Points on a hilly landscape, in no order, each with its height.
From any point a ball rolls to the lowest of the 2 points nearest to it. It stops when none of these is lower. Distance is the straight distance between rows; heights are no part of it.
(267) height 43.9: [117 100 144 128 153 118 141 115 139 168 107  96 149 141 123 175  97 127
 120 156 155 149  85 112 170 140 150]
(121) height 19.0: [ 94 133 100 152  96 158 115 188 149 142 110 145  79 169 105 121 145 180
 129 112 140  88 137 120  87  96 157]
(1021) height 60.7: [160 122 194 141 100 148 117  70 114  80 128 180 123  59 140  89 177  76
 132 120 114  99 144 133  97 109  94]
(472) height 63.2: [150 138 129 110 108 139  97  87 124 115 145 150 111 100 129  94 165 136
 144  93 138 121 159 140  94 131 133]
(138) height 58.4: [121 112 129 112 144 106 168 111 171 135 204 173 121 140 125 106 150 126
 113 100  85 137 118 129 155 101  78]
(534) height 32.9: [108 119  85 140 119 135 133 185 157 125 176 111  82 200 121 139  97 176
 110 119 119 102 114 144 114 100 126]
(486) height 46.6: [124 102 144 134 168 102 136  97 129 155 128  80 157 146 130 192  86 122
 108 168 134 132  90 113 189 148 116]
(1039) height 49.4: [113 123 148 173 169  91 141 112 103 138 109  84 136 148 111 195  81 110
  98 178 127 112  79  88 194 139 102]
(199) height 41.5: [ 98 147  94 176 134 110 140 173 134  98 167 128  58 207 105 138  92 155
 101 127 105  70  95  91 128  93  99]
(974) height 57.2: [141 134  76 100 131 124 124 183 135 129  91  92 161 106 149 154 100 164
 153 167 161 156 134 150 115 159 184]
(265) height 41.1: [164 162  77  84 128 158 114 124 129 156 183 136 125 110 122  91 134 169
 161  89 152 133 169 190 123 174 150]
(644) height 59.7: [131 128  66 117 126 140 129 211 152 124  90 100 140 128 134 172  97 187
 146 173 163 130 131 147 115 138 186]
(607) height 29.2: [111 124  97 140 157  91 130 156 132 128 160  86 112 205 132 177  60 164
 119 155 116 106 114 137 150 134  93]
(521) height 48.0: [138 111 172 140 155 112 125  99  87 117  78  73 184  97 170 168 106  89
 103 171 125 146 123 142 159 143 132]
(130) height 63.8: [131 128  72  98 133 117 128 187 160 137 173  91 129 169 138 143  83 181
 129 142 132 137 137 176 109 152 152]
(77) height 57.4: [110 153 153 184 148 101 114 142  75 128  54  88 118 129 121 156  96 116
 105 188 142 124  92  74 154 138 150]
(131) height 53.1: [115 142 142 174 152  88 120 138  77 108  97  84 122 151 125 155  93 124
 105 175 113 102  97  83 167 132  99]
(55) height 66.0: [141 129  93 108 127 124 122 159 144 119 165  98 115 164 138 110 113 167
 124 117 144 119 133 153 110 128 135]
(497) height 35.6: [108 129 103 164 142  93 147 156 130 107 182 112  92 210 121 157  72 150
 117 124 100  83 100 111 148 113  76]
(339) height 61.8: [127 123  63 116 123 134 131 226 161 127 134 103 125 150 129 153  94 192
 137 155 155 119 139 163 102 139 170]
(293) height 34.8: [111 122 118  99 122 148  98  81 156 154 154 238 129 103 103 119 172  88
 135  87 100 140 157  97 114  92 102]
(629) height 73.7: [113 114 190 150 112 128 163  97 120  67 177 162 158 115 126  76 160  90
  90 152  82  83  79 105 165 106  54]
(419) height 64.6: [116 137 163 176 109 129 121 132  94 138  71 129 118 125 116 105 172 107
 143 109 134 116 120  86 111 100 119]
(523) height 68.1: [136 131 111 120 102 138 100 134 129 115 144 110 102 142 139  94 142 170
 120 113 153 109 136 137  93 119 148]
(179) height 62.4: [157 116 159 115 126 126 141  92 130  86 187 149 125 103 142  89 169 115
 112 116 105 113 126 134 137 120  90]
(368) height 55.0: [125 126 109  88 145 117 167 103 185 166 219 194 114 130 128 113 146 122
 126  79  81 153 149 137 154 125  88]
(746) height 72.7: [160 151  82  75 167 102 104 134  89  95 154  72 180 115 173 129 100 157
 122 148 127 152 164 188 139 176 148]
(557) height 72.9: [131 144 121 172 115 132 107 141 107  77 127 119  71 157 118  99 137 156
 100 129 135  74  92  93 120  89 115]
(20) height 72.6: [ 91 128 100 148 111 132 139 135 174 128 164 187  58 163 111 120 141 155
 110 100 101 115 107 103 124  60  97]
(1048) height 70.2: [134 107 174 127  96 133 151  77 140  59 170 187 125 103 134  75 166 103
 109 167  84 101  95 117 145 106  72]
(242) height 29.6: [153 159 116 116 101 137  90 134 105 116 101 115 146  98 155  93 150 124
 161 107 161 121 166 148  70 141 175]
(184) height 50.6: [141 107 201 161 142 119 147 102  98 119  74  87 184  80 151 171 111  57
  95 162 118 139 104 125 177 142 111]
(372) height 65.8: [162 144 127  96 103 160  85  69 129 120 149 188  97  84 108  99 166 119
 154  97 121 126 169 136  94 129 125]
(354) height 70.9: [159 156  81  89 141 114  96 142  91  80 153  76 153 116 171 108 115 153
 121 137 142 131 163 177 112 153 156]
(84) height 39.3: [ 99 106 138 144 129 137 146 140 154 181  83 117 120 149  96 166 114 140
 137 151 154 157  94  96 146 136 145]
(817) height 45.7: [104 119 162 139 107 150 114 130 114 161  48 161 155 140  87 134 148  80
 173 100 130 160 154  91  84 121 145]
(798) height 27.0: [101 132  84 146 107 154 132 198 166 130 152 138  60 189 114 124 120 182
 106 111 126  93 120 137  99  88 145]
(57) height 46.0: [151 101 151  80 169 130 167  80 150 180 152 102 177  89 140 180  94 102
 120 136 151 172 115 150 192 196 155]
(831) height 53.4: [161 121 105  98 113 131 134  80 171  74 213 178  69 140 130  89 127 157
 112 121 105 137 134 154 133 120  92]
(129) height 57.9: [138 121 191 151 115 136 134  95 111 117 115 160 155  74 132  97 186  59
 133 100 116 109 147 120 110 111  96]
(934) height 38.6: [115 111  92 109 130 114 151 157 175 143 216 125  83 196 124 140  98 165
 118  99  99 136 128 154 121 103 118]
(50) height 51.3: [136 119  98  77 165 128 154 112 148 156 128 100 181  96 148 179  83 135
 137 150 186 173 100 152 164 183 197]
(912) height 42.6: [128 130  83  95 126 120 155 134 182 126 230 155  72 170 127 123 109 157
 114  90 104 142 138 163 127 104 126]
(604) height 46.7: [148 150  87  81 136 152 128  95 151 156 202 166 101 123 115 100 144 156
 146  73 123 142 166 169 129 150 127]
(487) height 64.0: [ 99 116 119 120 130 155 156 157 175 170  94 127 153 136 111 190  96 154
 158 143 199 149  87 121 138 155 199]
(923) height 47.5: [111 132 137 134  88 153  97 145 108 150  55 142 145 132  97 123 145 106
 177  96 145 135 158 109  66 125 165]
(1020) height 66.4: [125 130 157 168 111 129 124 116 107 114 101 155  99 118 116  95 182 115
 126 112 131 100 116  87 112  81 101]
(140) height 48.4: [144 122  89  95 110 139 129  99 185 103 209 185  46 148 126 105 128 167
 114 105 107 143 142 154 117 103 116]
(120) height 28.3: [108 129 119 104 106 152  89  94 138 142 127 203 108 116  92 119 173 108
 146  77 120 135 162 107  88  92 125]
(904) height 66.8: [139 110 176 114 104 144 148  67 138  74 176 194 127  65 135  76 170  95
 110 141  84 114 127 125 136 118  72]
(438) height 34.1: [154 158 153 131 111 138  97 115  94 123  76 129 158  94 152  91 149  82
 161  92 151 126 179 150  72 144 162]
(8) height 42.3: [162 109 153  91 154 142 153  87 131 188 131 112 170  80 139 154 109  88
 142 124 134 179 142 153 170 205 148]
(288) height 49.5: [ 85 133 121 144  90 163 113 180 134 162  56 141 129 150  87 141 135 147
 167 118 152 137 146 102  83 122 169]
(786) height 35.7: [163 147 109  89 139 138 124 121 119 155 170 110 146 102 137  92 133 137
 149  95 139 144 171 167 134 177 140]
(810) height 44.7: [130 131 138 126 158 115 118 101  82 103  76  64 189  97 167 168  98 111
 110 181 133 146 117 168 147 153 166]
(262) height 74.4: [168 152  91  78 161 118 121 129  99 134 143  85 182  92 167 126  99 144
 141 153 133 165 161 193 152 188 161]
(324) height 58.6: [149 118 126 100 127 128 132  86 153 102 187 159  92 122 133  91 159 140
 122 101 115 128 137 134 129 122 100]
(124) height 64.4: [ 95 120 123 152 138 108 163 147 149 137 152 139  93 172 111 121 139 140
 117 119  91 119  90  99 154  91  82]
(1023) height 61.6: [115 119 131 138 136 111 159 114 156 103 178 170 100 154 118 107 149 138
 109 123  93 117  90 108 150  84  72]
(160) height 41.8: [124 145 126 138 149 108 105 128  67  97  56  66 170 117 166 151 104 126
 116 180 129 135 117 146 133 134 158]
(1006) height 75.0: [112 134 105 165 106 136 129 137 143  88 145 160  47 170 110 113 138 161
  99 116 117  91  94  93 121  67 110]
(574) height 43.8: [122 120 185 136 115 158 120 108 103 157  46 169 170 128  84 133 148  37
 162  90 119 169 159  99  84 116 132]
(307) height 55.5: [146 107 193 139 127 133 158 111 120 136 115 131 169  72 139 114 159  60
 125 110 105 134 152 131 137 138  89]
(698) height 36.6: [122 158 128 169 137 108 100 155  57  99  50  73 140 127 158 126 118 126
 117 169 134 116 113 120 121 114 148]
(43) height 68.9: [166 144 107 105 128 116  85 115  91  69 154  92 139 117 178  97 134 144
 107 127 150 111 160 159 118 135 149]
(997) height 22.6: [ 98 120  85 135 158  93 117 142 139 136 139  82 141 179 132 203  45 169
 125 183 139 111 108 143 153 148 131]
(877) height 69.3: [104 121 167 175 167  85 166 141 124 147 121 125 109 155  79 160 107 106
 107 176  91 128  68  56 182 133  84]
(548) height 54.4: [140 129  87  87 151 130 129 142 139 137 105  91 171  96 149 168  84 151
 147 169 176 165 126 159 137 173 191]
(593) height 51.4: [121 130  94  82 150 130 153 112 173 188 198 168 110 126 108 114 134 140
 144  70  96 165 164 157 147 139 109]
(194) height 30.1: [114 118  93 121 140 120 122 159 132 141 108  80 148 154 130 174  73 160
 126 184 160 135  95 138 148 142 157]
(723) height 11.2: [104 133  93 119  91 163 108 167 159 137 127 158  96 146 102 118 154 169
 139  93 146 102 159 135  75 111 163]
(6) height 66.2: [169 149 123 105 103 138  80 100 109  78 152 125 110  97 165  81 151 150
 130 118 158 115 156 158  90 138 147]
(381) height 61.0: [118 148 182 202 123 118 129 138  79 142  16  99 127 117 129 139 122  92
 126 167 149 133 109  79 132 125 152]
(980) height 34.6: [ 86 115 136 154 115 138 144 155 146 182  69 132 105 150  85 146 130 137
 146 124 132 152 122  87 132 116 130]
(89) height 62.3: [106 118 103 124 115 151 139 179 158 154  73 117 145 124 124 177  99 165
 158 167 181 145 109 126 122 145 190]
(903) height 28.0: [177 143 146 103 134 134 123 108  99 137 139 104 150  84 151  90 149 100
 144 101 136 137 172 165 133 169 132]
(362) height 38.1: [165 147 183 140 126 144 110 100  96 136  72 140 177  83 139 102 152  42
 150  82 134 125 184 151  88 151 134]
(630) height 48.8: [128 108 132  82 164 138 165 100 165 188 135 109 177 111 133 174  96 117
 139 125 183 179 103 141 173 185 183]
(141) height 20.8: [107 130 110 117  91 151  98 117 151 132 131 181  85 129  99 115 168 152
 133  83 131 115 149 117  84  93 132]
(975) height 75.7: [111 118 174 153 135 110 169 127 119  99 169 146 158 132 125  96 150  93
 101 148  76  93  77  94 173 112  48]
(1041) height 68.4: [106 121 143 149 102 138 109  91 129 115 115 193  97 111 111 102 189 121
 130 109 118 113 123  90 100  74  98]
(792) height 70.5: [131 137 105 145 107 134 101 162 121  85 132 107  90 166 139 109 132 174
 102 127 148  80 113 117 109 100 134]
(122) height 23.4: [140 151  95 116 111 123  98 173 104 100 101  91 148 109 167 107 132 157
 147 131 161 115 150 157  90 137 176]
(93) height 77.1: [120 113 177 158 137 102 164 136 117 125 136 123 147 121 118 114 153  96
 112 145  87 116  95  82 165 115  67]
(835) height 70.4: [ 87 124 124 139 106 131 122 120 156 139 138 208  83 133  99 117 175 130
 128  98 107 114 119  86 117  63  93]
(520) height 52.9: [147  97 207 152 138 125 168 122 114 131 102 106 187  71 142 143 129  52
 104 145 101 138 123 126 164 143  79]
(475) height 66.9: [ 91 129 139 168 153  86 171 154 138 145 145 146  96 171  85 139 114 123
 105 143  69 118  78  70 164 104  72]
(220) height 36.8: [175 125 154  97 146 144 143 107 109 165 130  94 172  80 155 126 120  86
 139 120 122 164 168 169 158 194 135]
(879) height 28.6: [ 87 124 113 152 108 139 139 162 149 165 105 141  85 161  96 120 147 149
 131 111 115 127 121  95 123  98 116]
(950) height 35.8: [134 109 109 109 146 105 117 140 126 138 121  71 153 145 146 158  84 152
 125 163 134 146 120 144 145 150 136]
(137) height 41.4: [139 123 193 143 117 145 123 108 108 152  52 142 177 110 122 126 144  45
 161  95 130 153 170 125  92 148 132]
(799) height 63.9: [156 134 166 123 104 149  89  65 109 110 120 188 119  84 112  95 184  73
 152  97 124 124 164 130  78 114 115]
(622) height 40.2: [134 116 117  98 159 106 114 116 102 122 111  64 178 121 156 165  88 134
 119 178 134 150 127 156 152 158 156]
(1024) height 62.9: [119 142 187 193 116 124 135 141  87 148  37 121 130 124 120 132 148  91
 144 135 139 140 124  82 125 117 128]
(299) height 30.0: [131 141 114 139 119 120  96 156  83 102  97  77 144 133 161 112 130 148
 127 139 145 111 130 130 110 123 147]

Call two points neighbours if one is among the 2 nearest of the other. Go from one point of each pair to the other, from neighbour to neighbour, staying as low as possible. Name the highest point that can't be avoided.
(472), (997) => (372)
(122), (903) => (487)
(122), (723) => (288)
(122), (997) => (810)

For each start below, name the point where the ball stops.
(644) => (903)
(557) => (903)
(475) => (903)
(129) => (122)
(746) => (472)
(593) => (903)
(262) => (472)
(1006) => (723)
(975) => (723)
(1024) => (723)
(810) => (122)
(137) => (122)
(912) => (723)
